A landscape with many valleys, sampled at points; each row gives a point and its height.
From any point a ball rolls to the lowest of the 2 points nearest to it. It stops when none of these is lower. Distance is the straight distance between rows; heights are no part of it.
k_5: [126,  96, 117, 131, 145, 123, 125, 160, 124, 144,  96, 129, 103, 133, 116,
 150, 116, 129, 114, 141]  h=76.9
k_12: [132, 123, 144, 130,  68, 165, 136, 145, 127, 122, 125, 108, 149, 104,  84,
 143, 173, 120, 158, 127]  h=48.1
k_539: [121, 145, 126, 117, 154, 118, 121, 145, 135, 121, 141, 122, 141, 116, 117,
 114, 118, 163, 112, 134]  h=61.7
k_271: [138, 110, 122,  96,  92, 103, 120, 158, 104, 182, 110, 116, 140, 118, 127,
 162, 115, 108, 172, 123]  h=59.9
k_377: [113, 111, 138, 116, 117, 151, 128, 148, 165, 117, 130, 147, 142, 103, 115,
 114, 177, 136, 131, 129]  h=32.6
k_810: [104, 145, 131, 130, 145, 165, 139,  95, 140,  96, 129, 130, 130, 125, 115,
 111, 161, 144, 113, 124]  h=63.4
k_156: [100, 146, 144, 116, 123, 184, 151, 117, 158,  79, 124, 104, 153, 131, 154,
 136, 156, 112, 147, 141]  h=52.4
k_83: [133, 134, 136,  99,  96, 157, 140, 130, 147, 158, 157, 113, 170,  94, 123,
 125, 176, 134, 159, 134]  h=34.3
k_809: [140, 135,  94, 169, 141, 115, 126,  96, 112, 133, 126, 138,  75, 141, 137,
 106, 117, 131,  93, 108]  h=36.7
k_665: [100, 148, 170, 106,  91, 166, 141, 109, 159, 102, 147, 142, 144, 107, 133,
 122, 169, 154, 130, 147]  h=32.3
k_516: [124, 169, 133, 173, 111, 151, 109,  98, 145, 101, 147, 115, 108, 148, 112,
 106, 140, 140,  89, 145]  h=72.3
k_750: [118, 129, 121, 123, 118, 164, 106, 127, 108, 126, 129, 118, 148, 113, 100,
 136, 164, 151, 113, 152]  h=67.1
k_645: [ 98, 112, 123, 106, 118,  69, 119, 149, 122, 155,  86, 152,  90, 125, 135,
 149, 106, 119, 147, 132]  h=78.4
k_110: [124, 154, 128, 102, 130,  73,  90, 107,  94, 156, 132, 137, 100, 150, 109,
 133,  73, 125, 130, 138]  h=52.2
k_55: [132, 103, 138, 137, 130, 169, 153, 134, 150, 106, 128, 109, 148, 120, 138,
 147, 158, 114, 140, 144]  h=15.3
k_367: [111, 137, 160, 147, 100, 145, 143, 130, 138,  94, 126, 125, 130,  97,  91,
 120, 177, 130, 144, 121]  h=50.8
k_196: [118, 139, 127, 119, 146, 153, 132, 155, 124, 132, 128, 152, 137, 148, 142,
 129, 126, 123, 117, 121]  h=57.8
k_654: [119, 116, 145, 111,  78, 175, 118, 129, 119, 143, 158, 140, 141,  92, 131,
 150, 179, 136, 137, 118]  h=52.5
k_819: [127, 128, 152, 153, 124, 139, 152, 118, 127, 108, 113, 124, 149, 102, 141,
 135, 135, 158, 112, 125]  h=62.7
k_292: [119,  96, 126, 111,  95, 158, 141, 155, 154, 136, 143, 116, 162,  96, 164,
 146, 165, 141, 151, 102]  h=15.1
k_228: [141, 130,  91, 157, 129,  88, 115,  94, 117, 146, 125, 114, 103, 164, 137,
  97,  86, 143, 104, 134]  h=31.7
k_336: [143, 144, 105, 129, 156, 131, 138, 115, 131, 132, 144, 141, 105, 156, 122,
 103, 108, 127, 111, 125]  h=58.1
k_898: [103, 131, 126, 108, 143,  90, 120, 136, 117, 159, 109, 159,  78, 155, 125,
 137,  98, 109, 130, 122]  h=78.8
k_481: [122, 116, 100, 116, 162,  71, 132, 134, 137, 137, 112, 118,  87, 129, 129,
 135,  87, 108, 141, 147]  h=45.1
k_664: [159, 148,  80, 143, 126,  84, 112,  94, 142, 132, 122, 112, 107, 164, 125,
  90,  69, 132,  97, 109]  h=35.2
k_272: [121,  93, 135, 112,  91, 163, 123, 137, 137, 176, 160, 144, 136, 101, 136,
 136, 179, 131, 143, 114]  h=52.7
k_930: [106, 115, 137, 128, 133, 148, 112, 163, 142, 126, 133, 135, 122, 112, 119,
 137, 162, 141, 109, 126]  h=34.7
k_256: [135, 126, 123, 117, 107, 161, 145, 125, 130, 120, 131, 143, 151, 139,  91,
 105, 168, 116, 150, 147]  h=61.5
k_270: [139, 108, 109, 124, 134,  77, 104,  95, 109, 137, 138, 136, 124, 157, 123,
  99,  86, 143, 121, 132]  h=25.7
k_615: [ 85, 111, 123,  84, 165,  74, 111, 131, 124, 159, 104, 106, 114, 140, 140,
 148, 100, 134, 136, 127]  h=46.3
k_137: [134, 113, 146, 133, 123, 147, 130, 134, 112, 101, 155, 160, 120,  98, 125,
 141, 142, 124, 123, 106]  h=50.3
k_246: [105, 152, 149,  92,  87, 181, 139, 111, 156, 134, 154, 120, 165, 100, 133,
 131, 183, 150, 148, 150]  h=33.3
k_46: [142, 140, 138, 148, 162, 134, 140, 120, 137, 117, 139, 107, 133, 144, 145,
 129, 100, 138, 102, 101]  h=59.1
k_598: [101, 119, 161, 115, 106, 174, 131, 124, 158,  91, 145, 140, 130, 107, 114,
 136, 164, 141, 122, 129]  h=30.6
k_976: [104,  97, 116, 118, 124, 100, 103, 154, 102, 153,  93, 140,  97, 124, 111,
 149, 126, 121, 121, 131]  h=77.8
k_88: [129,  99, 112, 120, 149, 134, 103, 129, 129, 139, 131, 117, 147, 141,  94,
 114, 129, 153, 109, 155]  h=71.2
k_497: [134, 137, 149, 126, 142, 156, 119, 138, 102, 161, 146, 116, 141, 141, 123,
 151, 136, 118, 119, 136]  h=57.5
k_124: [148, 110, 142, 116, 119, 130, 130, 150, 103, 140, 149, 154, 127, 111, 117,
 146, 130, 123, 141, 120]  h=48.5
k_556: [123, 141, 134, 112, 150, 103, 115, 151, 113, 156, 141, 133, 140, 115, 122,
 106, 144, 124, 148, 124]  h=67.6
k_948: [129, 123, 158, 126, 133, 139,  95, 139, 135, 130, 129, 149, 144, 129, 134,
 141, 119, 147,  96, 117]  h=29.7
k_721: [104, 148, 127, 102, 153,  51,  98, 103, 124, 162,  86, 116, 106, 140, 117,
 129,  96, 113, 148, 136]  h=65.3
k_235: [134, 103, 127, 117, 135,  62,  97, 105, 125, 133, 136, 141, 103, 142, 140,
 121,  70, 128, 129, 123]  h=20.8
k_909: [110, 145, 117,  91, 136,  95, 144, 141, 109, 171, 112, 154, 108, 131, 133,
 128, 103, 145, 130, 151]  h=66.5
k_837: [121, 102, 114,  78, 100,  98, 106, 147, 124, 184, 104, 113, 138, 136, 146,
 168, 101, 109, 163, 150]  h=59.4
k_113: [146, 132, 122, 135, 129, 121, 125, 148, 114, 119, 119, 123, 134, 104,  89,
 125, 148, 115, 142, 129]  h=51.9
k_566: [100, 124, 129, 100, 158,  88,  92, 142, 134, 153, 117, 125, 130, 149, 148,
 125,  98, 134, 124, 112]  h=41.5
k_362: [122, 139, 157, 130, 133, 140, 137, 129, 143,  88, 167, 130, 137, 114, 102,
 112, 133, 155, 120, 111]  h=66.3
k_857: [105, 146, 130, 125, 120, 164, 122, 147, 155,  89, 125, 118, 164, 127, 138,
 128, 160, 113, 138, 123]  h=53.9
k_971: [145, 125, 104, 158, 143, 105, 121, 104,  95, 141, 114, 144,  82, 143, 140,
 127, 104, 106, 113, 114]  h=34.0
k_495: [127, 126, 140, 147, 150, 162, 143, 136, 141,  84, 152, 109, 122, 121, 125,
 144, 134, 114, 125, 134]  h=21.0
k_443: [132, 102, 125, 124, 113, 125, 152, 154, 136, 127, 111, 170, 140, 125, 156,
 124, 128, 122, 148, 105]  h=19.2
k_617: [104, 134, 129, 105, 128, 156, 128, 145, 113, 157, 109, 138, 147, 123, 145,
 144, 161, 125, 134,  93]  h=61.6
k_674: [118, 156, 135, 132, 138, 172, 149, 105, 120,  91, 115, 129, 143, 122, 156,
 138, 141, 121, 123, 101]  h=33.6
k_213: [148, 164, 114, 132, 140, 107, 138, 133, 134, 139, 125, 135, 104, 159, 121,
 111,  77, 130, 109, 131]  h=56.4
k_89: [124,  79,  96,  89, 111, 144, 128, 138, 118, 163, 104, 127, 156, 114, 131,
 151, 136, 144, 132, 115]  h=57.9
k_241: [147, 104, 120, 116, 134, 108, 144, 133, 104, 131, 114, 135, 138, 151, 144,
 145,  78, 120, 139, 109]  h=20.7
k_959: [154, 129,  80, 171, 127, 126, 127, 111, 149, 110, 133, 130,  69, 138, 125,
 100, 117, 114,  88, 106]  h=38.8
k_969: [143, 107, 116, 127, 145, 135, 153, 136, 136, 123, 124, 110, 157, 123, 129,
 129, 132, 123, 140, 141]  h=19.6
k_97: [ 98, 141, 123, 114,  96, 177, 132, 144, 121, 118, 120, 136, 142, 101, 112,
 141, 169, 151, 117, 143]  h=66.0
k_324: [130, 107, 133, 128, 131,  90, 109, 161, 123, 154,  92, 112, 139, 115, 126,
 143, 132, 103, 161, 111]  h=61.4
k_310: [148, 122, 109, 172, 141, 124, 116, 128, 150,  98, 129, 126,  97, 134, 128,
 113, 115, 115,  99, 120]  h=40.3
k_564: [125, 108, 111,  93, 110,  99, 120, 152, 127, 165, 119, 126, 169, 131, 132,
 115, 127, 141, 157, 118]  h=70.7
k_956: [142, 139, 136, 118, 129, 132, 120, 145, 134, 146, 115, 163, 149, 106, 165,
 147, 119, 128, 125, 134]  h=68.9
k_432: [119, 159, 155, 133, 125, 162, 132, 119, 145,  65, 154, 105, 143, 138, 103,
 118, 127, 136, 126, 119]  h=67.7
k_151: [121, 148, 127, 133, 151, 133, 125, 102, 129, 125, 128, 146, 147, 117, 137,
  93, 166, 139, 121, 126]  h=64.4
k_117: [149, 128, 110, 143, 133,  94, 132, 124, 116, 134,  97, 126, 115, 158, 144,
 135,  68, 109, 133, 120]  h=24.6
k_542: [135, 140, 126, 155, 117, 138, 145, 102, 165,  75, 132, 131, 140, 141, 132,
  94, 119, 154, 106, 127]  h=25.8
k_503: [120, 134, 145, 127, 127, 169, 139, 158, 115, 149, 131, 108, 138, 125, 125,
 155, 161, 123, 129, 141]  h=58.9
k_552: [163, 125,  88, 150, 143, 100, 135, 124, 127, 114, 142, 108,  94, 151, 113,
 114,  81, 117, 119, 125]  h=39.8
k_266: [122, 113, 125, 122, 111, 107, 108, 161, 115, 141, 143, 127, 161, 121, 121,
 106, 153, 137, 149, 126]  h=69.3
k_59: [131, 128, 131, 152, 138, 164, 150,  70, 136,  61, 157, 118, 102, 111, 135,
 130, 125, 137,  97, 108]  h=55.5
k_45: [127,  80, 120,  92, 137, 135, 130, 133, 115, 186, 125, 127, 144, 155, 127,
 132, 141, 120, 146, 131]  h=53.7
k_771: [123, 112, 150, 131, 109, 160, 108, 126, 101, 128, 162, 158, 130, 108, 138,
 143, 168, 127, 120, 129]  h=51.8
k_808: [141, 140, 143, 159, 113, 134, 114, 139, 112, 123, 142, 120, 144, 130, 122,
 124, 144, 126, 130, 154]  h=43.8
k_287: [129,  79, 123, 122, 117, 135, 116, 163, 135, 147, 134, 102, 165, 138, 144,
 143, 133, 129, 142, 135]  h=73.5
k_95: [139, 121, 142, 141, 101, 144, 137, 141, 122, 100, 134, 117, 139, 107,  95,
 132, 157, 111, 152, 124]  h=49.4
k_783: [143, 148, 124, 153, 142, 115, 129, 130, 129, 124, 112, 149,  83, 114, 119,
 135,  94, 137,  91, 104]  h=80.0
k_650: [120, 153, 138, 127,  97, 171, 159, 115, 114, 107, 139, 131, 140, 129, 102,
 117, 173, 122, 145, 155]  h=62.3
k_285: [149, 111, 130, 110, 120, 137, 132, 122, 128, 137, 149, 163, 162, 106, 164,
 128, 152, 123, 143, 119]  h=28.8
k_673: [153, 141, 107, 116, 155, 132, 134, 137, 130, 131, 106, 131, 115, 131,  88,
 129, 113, 107, 126, 141]  h=57.7
k_248: [117, 139, 112, 117, 124, 154, 137, 116, 121, 135, 124, 147, 155, 114, 145,
 111, 172, 131, 132, 142]  h=65.2
k_303: [139, 141, 133, 137, 124, 157, 134,  82, 139,  70, 154, 124, 158, 128, 145,
 108, 131, 120, 138, 126]  h=32.5
k_446: [126, 158, 113, 171, 145, 120, 143, 146, 140, 113, 104, 125, 116, 142, 132,
  96, 130, 115, 127, 120]  h=48.6
k_847: [151, 142, 123, 164, 143, 129, 135,  96, 141, 103, 130,  95, 120, 138, 131,
 117, 101, 150,  85,  97]  h=57.6
k_638: [124, 125, 138, 151, 153, 125, 153, 134, 119, 119, 131, 143,  92, 106, 123,
 137, 114, 153,  99, 111]  h=80.9
k_778: [144, 137, 161, 114, 113, 153, 143, 145, 125, 142, 175, 117, 156, 113, 121,
 137, 157, 129, 152, 150]  h=35.8
k_350: [116,  87,  95, 104, 149,  85, 100, 126, 130, 141,  88, 119, 106, 116, 117,
 152, 106, 129, 126, 156]  h=51.2
k_461: [128, 125, 123, 121, 131, 152, 132, 159, 128, 137, 143, 143, 131, 148, 107,
 109, 160, 108, 146, 142]  h=60.5
k_591: [112, 117, 116, 108, 107, 169, 141, 170, 130, 163, 119,  91, 148, 111, 126,
 166, 165, 136, 137, 118]  h=60.1
k_918: [116, 126, 101, 112, 150,  51, 138, 107, 125, 136, 120, 112,  68, 134, 136,
 149,  65, 115, 142, 149]  h=46.7
k_284: [ 90, 112, 129,  85, 129,  54, 103,  89, 114, 144, 120, 123,  92, 152, 109,
 149,  76, 138, 132, 135]  h=52.0
k_952: [117, 159, 121, 123, 145, 168, 162, 123, 147,  79, 134, 102, 156, 136, 136,
 110, 138, 130, 136, 142]  h=54.2
k_915: [131, 134, 105, 119, 165,  87, 107, 132, 133, 129, 136, 116, 114, 113, 120,
 111,  92, 151, 109, 140]  h=58.0
k_101: [147, 153, 111, 130, 144, 140, 130, 130, 127, 102, 135, 128, 141, 124,  92,
 115, 136, 119, 132, 134]  h=54.9
k_208: [105, 125, 153, 138, 110, 144, 173, 122, 134,  87, 163, 122, 128, 104, 140,
 116, 161, 148, 149, 152]  h=56.2
k_885: [131, 122, 122, 141, 138, 156, 103, 113, 112, 125, 135, 122, 135, 149,  88,
 125, 142, 132, 103, 143]  h=69.0
k_978: [ 96, 148, 160, 132, 127, 171, 135,  77, 141,  74, 137, 107, 113, 124, 121,
 118, 159, 117, 132, 130]  h=62.4
k_321: [143, 126, 110,  96, 140, 143, 128, 157, 119, 145, 122, 147, 130, 144, 102,
 132, 122, 101, 139, 145]  h=59.2
k_121: [147, 135, 112, 135, 169, 104, 119, 114, 101, 146, 115, 119,  94, 131, 129,
 147,  96, 111, 117, 123]  h=30.0
k_60: [127, 181, 122, 131, 158, 162, 138, 106, 129, 104, 131, 131, 143, 146, 153,
 118, 125, 119, 113, 107]  h=36.3
k_588: [138, 126, 125, 153, 150, 147, 132, 149, 133, 128, 106, 115, 113, 146, 120,
 150, 105, 128,  94, 144]  h=75.7
k_42: [135, 143, 135, 163, 136, 152, 153,  92, 136,  86, 133, 107, 119, 116, 135,
 138, 115, 151,  88, 113]  h=56.5
k_995: [145, 130, 119, 157, 113, 126, 149, 114, 140, 100, 121, 154, 129, 136, 129,
 104, 109, 141, 116, 117]  h=23.9
k_453: [131, 113, 139, 136,  81, 148, 122, 140, 107, 153, 137, 112, 164, 128, 102,
 126, 176, 123, 153, 130]  h=47.1
k_382: [149, 169, 132, 122, 146, 117, 126, 129, 119, 145, 125, 154, 134, 108, 152,
 129, 112, 127, 121, 141]  h=68.3
k_457: [108, 154, 128, 103, 126,  52, 100,  77, 118, 151, 129, 120,  75, 161, 124,
 142,  59, 122, 123, 133]  h=50.4
k_913: [119, 114, 132, 127,  71, 154, 130,  99, 102, 120, 153, 132, 162, 109, 137,
 117, 185, 126, 155, 134]  h=64.0
k_282: [140, 115, 160, 122, 153,  89, 124, 130, 134, 156, 137, 139,  98, 133,  99,
 131,  90, 143, 111, 128]  h=21.6
k_766: [107, 138, 147, 147, 112, 172, 168, 108, 163,  74, 113,  99, 125, 139, 133,
 121, 153, 113, 152, 150]  h=51.3
k_900: [ 90, 115, 167, 129,  68, 152, 131, 137, 143, 109, 152, 111, 147, 106, 126,
 122, 187, 134, 162, 117]  h=52.6
k_715: [129, 122,  98, 100, 102, 136, 132, 154, 121, 166, 104, 158, 138, 100, 130,
 139, 156, 129, 138, 139]  h=65.4
k_836: [145, 133, 131, 125, 124, 149, 127, 103, 125,  95, 147, 148, 160, 109, 155,
 119, 144, 123, 136, 120]  h=30.5
k_373: [113,  94, 116, 112, 100, 137, 120, 184, 149, 166, 127, 106, 157, 130, 145,
 138, 141, 134, 149, 110]  h=72.5
k_267: [132, 158, 131, 180, 129, 124, 114, 145, 102, 125, 141, 107, 123, 149, 125,
 118, 126, 121, 116, 146]  h=38.4
k_386: [130, 113, 130, 111, 151, 127, 108, 120, 104, 172, 128, 120, 142, 161, 123,
 132, 127, 118, 131, 136]  h=55.4
k_864: [141, 164, 116, 149, 148, 176, 136,  94, 170,  81, 140, 117, 100, 140, 119,
 117, 130, 111, 100, 128]  h=60.9
k_660: [120, 135, 142, 145, 102, 158, 163, 120, 134, 115, 139, 146, 128, 130, 113,
 115, 161, 143, 121, 173]  h=62.9
k_426: [151,  90, 146, 139, 148,  84, 129, 124, 140, 154, 124, 125, 111, 139, 125,
 132,  88, 133, 125, 138]  h=18.3
k_462: [112, 124, 148, 136, 143, 116,  93, 139, 126, 140, 130, 136, 122, 156, 149,
 129, 101, 135, 101, 108]  h=34.9
k_173: [140, 155, 102, 152, 151, 160, 149, 109, 138, 105, 153, 126,  89, 149, 125,
 115, 119, 126,  93, 132]  h=59.8
k_225: [122, 107, 125, 100, 124,  85, 117, 131, 114, 172, 105, 129, 149, 134, 124,
 125, 113, 149, 139, 145]  h=71.7
k_296: [145, 119, 106, 154, 149,  97, 100, 113, 157, 127, 107, 133, 114, 140, 130,
  98, 107, 130, 103, 120]  h=42.7
k_395: [133, 138, 126, 132, 147, 103, 120, 149, 130, 149,  87, 132, 123, 138, 115,
 120, 138,  96, 144, 107]  h=62.6
k_884: [116, 143, 125, 110, 141, 134, 119, 147,  97, 144, 104, 147, 134, 136, 138,
 135, 125, 118, 127,  87]  h=60.0
k_631: [119, 159, 122, 134, 155, 110, 121, 125, 106, 147, 125, 141, 137, 129, 141,
  96, 148, 126, 131, 116]  h=65.8
k_408: [128, 127, 137,  87, 123,  79,  94, 115,  80, 150, 133, 133, 120, 131, 112,
 156,  77, 131, 133, 131]  h=53.8
k_568: [123, 122, 137, 125, 118, 169, 143, 108, 131,  88, 117, 140, 154, 108, 162,
 138, 163, 112, 139, 100]  h=32.1
k_838: [139, 152, 123, 167, 136, 145, 110,  98, 121, 130, 139, 117, 105, 148,  95,
 110, 142, 135,  88, 139]  h=71.1
k_720: [121, 153, 108, 115, 151,  72, 146, 110, 124, 158, 133, 120,  64, 149, 138,
 126,  63, 128, 119, 136]  h=48.3
k_360: [135, 140, 170, 150,  82, 150, 115, 127, 111, 128, 141, 114, 160, 134, 114,
 129, 166, 117, 141, 146]  h=46.0
k_595: [133, 111, 124, 131, 157,  57, 108, 112, 152, 141, 131, 147,  78, 124, 144,
 126,  74, 126, 120, 122]  h=17.7
k_924: [123, 166, 148, 158, 115, 147, 116, 122, 130,  91, 145, 124, 123, 120, 119,
 134, 126, 150,  97, 139]  h=73.4
k_493: [ 84, 123, 161, 131,  80, 163, 141, 131, 125,  96, 139, 112, 120, 105,  97,
 131, 184, 133, 151, 123]  h=51.7
k_648: [124, 162, 124, 174, 124, 150, 139, 114, 141,  98, 112, 117, 128, 162, 133,
 105, 148, 109, 128, 134]  h=49.9
k_740: [159, 130, 122, 186, 123, 114, 130, 138, 108, 121, 126, 114, 110, 145, 126,
 134, 105, 118, 122, 140]  h=32.2
k_724: [141, 175, 122, 128, 143,  91, 109, 119, 113, 153, 134, 130,  92, 151, 105,
 116,  80, 124, 113, 114]  h=54.6
k_447: [150, 106, 137, 115, 139,  96, 126, 123, 105, 155, 127, 121, 153, 154, 146,
 132,  90, 110, 159, 118]  h=16.3
k_243: [169, 151,  68, 156, 120, 115, 126, 113, 141, 113, 141, 101, 107, 150, 124,
  98,  79, 132,  93, 120]  h=37.3
k_739: [ 87, 155, 170, 128,  95, 159, 132, 112, 133,  85, 139, 120, 128,  95, 163,
 137, 168, 118, 150, 130]  h=63.3
k_463: [160, 153, 108, 165, 160,  93, 108,  95, 159, 142, 108, 107,  97, 126, 132,
 100, 111, 120,  98, 107]  h=45.0
k_48: [118, 153, 135, 145, 136, 171, 137,  89, 161,  64, 148,  98, 105, 144, 116,
 115, 147, 103, 128, 136]  h=61.8
k_867: [ 89,  91, 121,  86, 137,  78, 111, 121, 123, 166,  84, 102, 114, 131, 116,
 164, 109, 126, 138, 144]  h=49.0
k_510: [157, 133, 118, 155, 116, 114, 127, 144,  98, 134, 112, 127, 132, 150, 137,
 146,  95, 103, 139, 142]  h=28.3
k_455: [140, 115, 115, 127, 159,  88, 119, 135, 149, 128, 140, 162,  98, 130, 139,
 110,  94, 115, 127, 115]  h=20.9
k_531: [146, 117, 161, 142, 112, 120, 114, 157, 104, 147, 153, 132, 135, 131, 115,
 133, 133, 117, 143, 127]  h=46.8
k_832: [156, 115,  89, 132, 158,  91, 129, 146, 126, 116, 125, 117, 102, 129, 117,
 129,  85, 105, 137, 140]  h=42.5
k_876: [147, 172, 112, 172, 146, 101, 142, 117, 144, 122, 108, 112, 110, 126, 129,
  97, 121, 131, 109, 115]  h=47.0
k_418: [129,  81, 136, 116, 119, 146, 146, 134, 128, 173, 135, 132, 141, 131, 138,
 129, 169, 124, 145, 125]  h=53.0
k_895: [152, 137, 139, 153, 140, 140, 136, 106, 116,  94, 151, 151, 113, 105, 117,
 128, 135, 116, 121, 101]  h=52.3
k_335: [120, 138, 133, 121, 115, 163, 145, 165, 141, 108, 122, 134, 154, 129, 140,
 136, 139, 130, 134, 121]  h=55.6
k_339: [117, 127, 108, 113, 106, 145, 129, 154, 116, 143,  97, 147, 138, 104, 116,
 143, 141, 155, 112, 140]  h=64.8
k_693: [136, 158, 121,  93, 144,  97, 127, 131, 115, 156, 135, 158, 126, 128, 144,
 126,  84, 133, 125, 146]  h=67.4
k_725: [123, 138, 139, 157, 105, 163, 148, 103, 141,  79, 123, 122, 141, 153, 130,
 109, 154, 101, 150, 141]  h=50.7
k_361: [131, 165,  90, 108, 123,  62, 119,  82, 129, 147, 128, 112,  66, 154, 142,
 133,  49, 120, 113, 127]  h=49.5
k_946: [106, 128, 155, 118,  79, 170, 131,  98, 125,  98, 146, 132, 143, 103, 156,
 128, 183, 108, 162, 125]  h=63.7
k_507: [152, 119, 112, 138, 117, 113, 148, 127, 128, 109, 114, 171, 137, 139, 153,
 115,  99, 121, 138, 118]  h=21.5
k_987: [124, 148, 133, 138, 156, 123, 144, 140, 130, 107, 155, 123, 122, 127, 112,
  96, 120, 157, 111, 108]  h=64.2
k_684: [110, 121, 155, 140,  99, 135, 136, 144, 134, 112, 162, 102, 168, 122, 140,
 108, 172, 142, 158, 138]  h=53.4
k_76: [124, 122, 145, 143, 106, 170, 146, 128, 163,  79, 132, 134, 130, 121, 141,
 146, 139, 133, 112, 166]  h=27.3
k_666: [149, 114, 121, 140, 168, 129, 119, 128, 115, 134, 121,  97, 139, 123, 126,
 138, 130, 113, 126, 135]  h=26.8
k_265: [ 91, 119, 180, 148, 106, 162, 134, 131, 133, 105, 140, 127, 138, 114, 167,
 140, 171, 123, 138, 109]  h=62.8
k_35: [139, 126, 146, 110, 121,  85, 144, 151, 118, 172, 109, 124, 145, 129, 115,
 127,  96, 157, 145, 145]  h=72.4
k_543: [130,  97, 138, 111, 153, 113, 121, 141, 144, 138, 140, 156, 124, 129, 136,
 118, 128, 124, 136, 109]  h=24.7
k_697: [104, 123, 130, 146, 114, 143, 154, 145, 118, 103, 160, 121, 143, 136, 136,
 101, 159, 138, 146, 145]  h=54.7
k_372: [166, 123, 119, 139, 165, 128, 106, 100, 113, 129, 130, 112, 128, 128, 118,
 140, 105, 115, 109, 125]  h=32.7
k_345: [138, 134, 135, 142, 153, 125, 157, 153, 134, 136, 109, 102, 121, 157, 107,
 129, 105, 135, 117, 135]  h=74.4
k_818: [140, 136, 164, 114, 129, 139, 124, 116, 157, 102, 150, 136, 170, 106, 117,
 117, 135, 150, 130, 111]  h=67.3
k_28: [119, 121,  98, 119, 111, 150, 125, 140, 104, 166, 119, 141, 144, 107, 146,
 133, 183, 122, 140, 140]  h=65.6
k_751: [135, 129, 127, 126, 142,  95, 152, 148, 135, 144, 107, 117, 132, 143, 100,
 115,  91, 150, 132, 142]  h=73.3
k_859: [134,  93, 129, 111, 104, 139, 153, 159, 156, 138, 115, 145, 158, 103, 149,
 140, 138, 143, 143, 107]  h=17.3
k_964: [125, 139, 151, 148, 132, 149, 149,  92, 123,  68, 168, 134, 112, 106, 134,
 127, 142, 133, 124, 112]  h=54.1
k_862: [152,  94, 147, 137, 142, 102, 133, 132, 125, 141, 145, 123, 142, 158, 134,
 117, 106, 127, 143, 127]  h=20.5
k_986: [117, 100, 120, 100,  97, 104, 118, 172, 142, 191, 119, 121, 157, 119, 150,
 121, 142, 137, 168, 104]  h=71.5
k_597: [120, 120, 124, 120, 143, 136, 141, 137, 123, 132,  98, 126, 143, 101, 133,
 140, 136, 164, 106, 132]  h=63.8
k_582: [145, 143, 113, 140, 134,  93, 101, 116, 140, 133, 114, 147,  75, 141, 140,
 135,  71, 120,  91, 101]  h=79.5
k_587: [134, 149, 133, 154, 125, 167, 157, 122, 147,  79, 131, 118, 121, 132, 135,
 144, 127, 117, 115, 150]  h=25.3
k_402: [126, 128, 152, 140, 142, 140, 155, 139, 120, 112, 132, 113, 150, 124, 147,
 140, 120, 153, 122, 103]  h=61.3
k_380: [133, 101, 117,  92, 136, 134, 114, 144, 145, 147, 136, 159, 150, 116, 154,
 125, 152, 117, 138, 114]  h=27.5
k_164: [158, 145, 121, 158, 138, 132, 136,  87, 165, 105, 147, 122, 136, 149, 146,
  91, 120, 141, 107, 131]  h=27.2
k_58: [104, 134, 161, 125, 128, 173, 132, 124, 129, 138, 129, 132, 151, 128, 158,
 141, 170, 126, 125, 110]  h=62.2
k_183: [129, 105, 105, 111, 153, 100, 104, 123, 114, 138, 113, 116, 132, 117, 125,
 145,  94, 145, 111, 147]  h=54.0
k_861: [112, 147, 122, 107, 148,  80, 106, 141, 132, 167,  89, 130, 122, 146, 120,
 116, 121, 110, 148, 133]  h=63.9
k_525: [129, 140, 108, 108, 115, 106, 140, 157, 108, 163, 113, 160, 116, 117, 128,
 133, 125, 127, 140, 156]  h=65.9
k_698: [148,  96, 109, 122, 117,  98,  93, 130,  88, 141, 120, 146, 123, 124, 118,
 147, 114, 101, 148, 131]  h=56.7
k_729: [145, 123, 155, 140, 131, 124, 116, 134, 130, 134, 133, 142, 122, 133, 102,
 133, 109, 140, 101, 126]  h=25.9
k_816: [103,  95, 134, 130, 108, 165, 152, 136, 145, 108, 136, 100, 147,  99, 157,
 137, 183, 128, 155, 120]  h=12.9
k_298: [125,  89, 105,  88, 122, 125, 108, 149, 130, 169,  99, 132, 141, 133, 147,
 163, 114, 122, 134, 138]  h=58.7
k_942: [120, 145, 120, 122, 142,  99, 108, 129, 121, 144, 102, 172,  81, 141, 145,
 143,  88, 119, 105, 118]  h=79.2
k_892: [125, 115, 148, 126, 120, 172, 139, 102, 164,  74, 123, 125, 136, 106, 117,
 144, 155, 142, 117, 141]  h=28.9
k_763: [124, 117, 131, 113, 126,  80,  95, 137,  91, 159, 127, 144, 118, 130, 135,
 144, 102, 112, 142, 138]  h=55.3
k_672: [147, 109, 125, 117, 110, 110, 137, 161, 110, 165, 102, 113, 143, 105, 108,
 146, 136, 110, 167, 112]  h=60.6
k_639: [131,  89, 112, 100, 127, 122, 110, 134,  97, 145, 114, 130, 146, 104, 116,
 146, 122, 146, 123, 125]  h=56.8

Where does a ball stop that starts at each point below?
k_12 -> k_447
k_582 -> k_564
k_837 -> k_426
k_457 -> k_595
k_884 -> k_121
k_124 -> k_447
k_987 -> k_426
k_88 -> k_426
